Each row is a point on a tangle of strands that fork and nearly touch. The rows are in no order.
In the rows, zero is written as 100.
Points whose rows are less than 45.1 apart are linked; no others are.
<670>: [134,102,122,141,121,88,73,48,93,99,66,90,107]
<706>: [45,73,79,110,57,139,108,136,99,113,152,124,108]
<23>: [87,96,76,74,125,88,113,127,93,70,104,113,112]
<264>: [92,114,79,101,94,90,144,121,111,84,112,83,107]
<112>: [99,128,119,97,72,143,152,105,88,137,128,115,114]
<443>: [118,127,80,110,72,53,119,130,125,108,74,50,77]
<437>: [115,96,133,88,147,122,76,52,79,90,86,118,99]
<460>: [132,67,129,125,134,122,52,66,87,99,82,114,124]
<191>: [93,98,72,124,53,81,143,134,150,85,119,61,94]
<281>: [46,68,71,102,68,123,115,139,112,97,151,119,106]
<242>: [108,104,88,103,136,79,99,90,88,64,75,105,108]
<278>: [114,84,133,33,122,130,42,82,75,118,96,131,89]
<500>: [123,126,96,124,107,58,96,75,100,95,58,73,88]
<660>: [100,100,124,63,145,112,82,69,75,91,95,126,96]
<219>: [106,126,78,107,65,49,129,125,139,113,86,53,62]
<598>: [113,116,93,107,127,78,108,85,91,73,76,92,105]
<372>: [121,83,138,54,131,143,49,75,76,115,90,128,94]
<17>: [125,56,138,98,139,146,40,53,90,106,92,125,100]
<345>: [114,76,107,100,141,101,55,93,77,81,77,124,120]
<99>: [68,87,73,69,100,100,111,145,99,90,132,120,115]
<190>: [82,101,73,101,96,89,146,121,119,70,120,91,104]
<653>: [141,60,133,146,123,121,57,55,101,108,87,105,128]
<368>: [82,97,82,70,113,99,113,138,89,89,115,116,117]
<81>: [122,107,127,109,139,106,84,52,82,86,76,103,104]
<321>: [113,137,91,108,85,44,106,101,116,126,63,59,55]
<525>: [135,88,116,154,118,81,66,51,101,98,67,95,115]
<116>: [49,71,73,125,71,114,134,112,133,67,147,103,91]
<600>: [114,126,86,114,92,34,97,96,120,110,53,64,55]
<604>: [53,74,68,83,83,107,117,143,109,92,147,120,109]
<128>: [83,86,76,138,43,98,141,130,152,82,130,65,93]
<434>: [62,87,73,108,84,103,144,119,124,74,138,101,100]
<483>: [128,119,103,138,95,44,68,77,105,127,47,69,73]
<724>: [60,90,91,100,62,140,119,136,93,129,148,130,116]
<34>: [95,97,86,77,138,86,95,106,84,67,89,121,109]
<447>: [44,76,81,136,52,148,115,123,106,102,144,113,99]
<468>: [104,74,105,55,135,97,37,103,73,94,90,136,111]
<668>: [104,71,102,81,143,93,44,96,77,78,81,135,115]
<462>: [126,150,119,103,86,100,133,89,93,130,89,74,97]
<545>: [49,75,84,157,43,150,117,114,116,88,136,96,88]
<92>: [123,74,121,106,140,117,52,81,77,91,80,121,119]
<603>: [120,120,93,121,117,66,99,77,98,79,62,81,98]
<458>: [95,103,98,64,118,110,99,128,78,100,108,117,119]
<707>: [117,153,111,106,75,84,135,95,103,136,88,65,88]
<461>: [125,79,141,77,136,147,51,68,78,109,85,123,98]
<501>: [112,139,117,93,88,128,145,100,87,127,110,98,112]
<78>: [88,95,96,64,142,90,90,94,80,72,96,129,102]
<408>: [89,115,112,104,63,147,144,120,89,140,135,123,119]
<688>: [59,80,82,152,45,132,129,114,131,86,138,86,92]
<43>: [95,100,104,50,120,111,85,123,75,108,109,125,114]
<452>: [125,110,120,122,130,91,86,49,88,87,69,94,101]
<351>: [126,121,103,134,104,50,78,65,103,112,51,73,78]
<715>: [76,104,100,101,66,145,136,128,90,132,142,123,118]
<156>: [101,115,78,110,55,52,132,131,154,110,98,49,60]
<155>: [70,83,80,149,40,113,135,119,147,83,136,70,88]
<97>: [111,126,91,102,111,80,126,101,97,84,85,79,104]
<471>: [143,73,127,162,113,96,60,48,109,114,79,94,124]
<83>: [108,129,88,105,94,83,137,111,106,94,95,71,103]
<158>: [120,145,121,98,90,117,139,94,89,126,98,87,107]
<640>: [107,93,124,17,109,115,43,93,79,125,104,130,93]
<327>: [111,145,98,106,76,63,127,98,112,131,82,58,70]
<145>: [101,94,113,17,104,100,47,109,79,123,110,129,103]
<62>: [89,92,98,32,112,96,65,125,77,112,112,130,109]
<360>: [98,102,75,119,50,66,140,135,159,92,110,53,78]
<266>: [92,98,110,56,145,99,81,81,76,83,99,129,98]

Follow the links from the first point to the second, and from the first to the third. Name the last point that the two ways share.
<604> / <97> / <43> -> <368>
<351> / <83> / <266> -> <598>
<281> / <62> / <242> -> <368>
<500> / <660> / <190> -> <598>

A fork is a point with three links. Follow the links from the first point to the second and name the forks in between, in order.
<724> / <99> -> <706>
<598> / <266> -> <34>
<97> / <34> -> <598>
<458> / <715> -> <368> > <706>
<500> / <266> -> <598> > <34>

A fork is a point with three links, a tip a point with one. Leave the first point through the second and follow the links. Name the first fork or tip that comes.
<99> / <604> -> <706>
<525> / <471> -> <468>
<145> / <62> -> <368>
<640> / <278> -> <17>
<434> / <190> -> <598>
<670> / <452> -> <34>
<155> / <128> -> <443>
<598> / <97> -> <116>

Name the points in between on the shortest way along the links from the first point to the second, in order.
<97> / <23> -> <598> > <242> > <34>
<281> / <688> -> <706> > <447> > <545>
<116> / <97> -> <434> > <190> > <264> > <83>
<452> / <653> -> <670> > <525> > <471>
<17> / <145> -> <461> > <372> > <278> > <640>
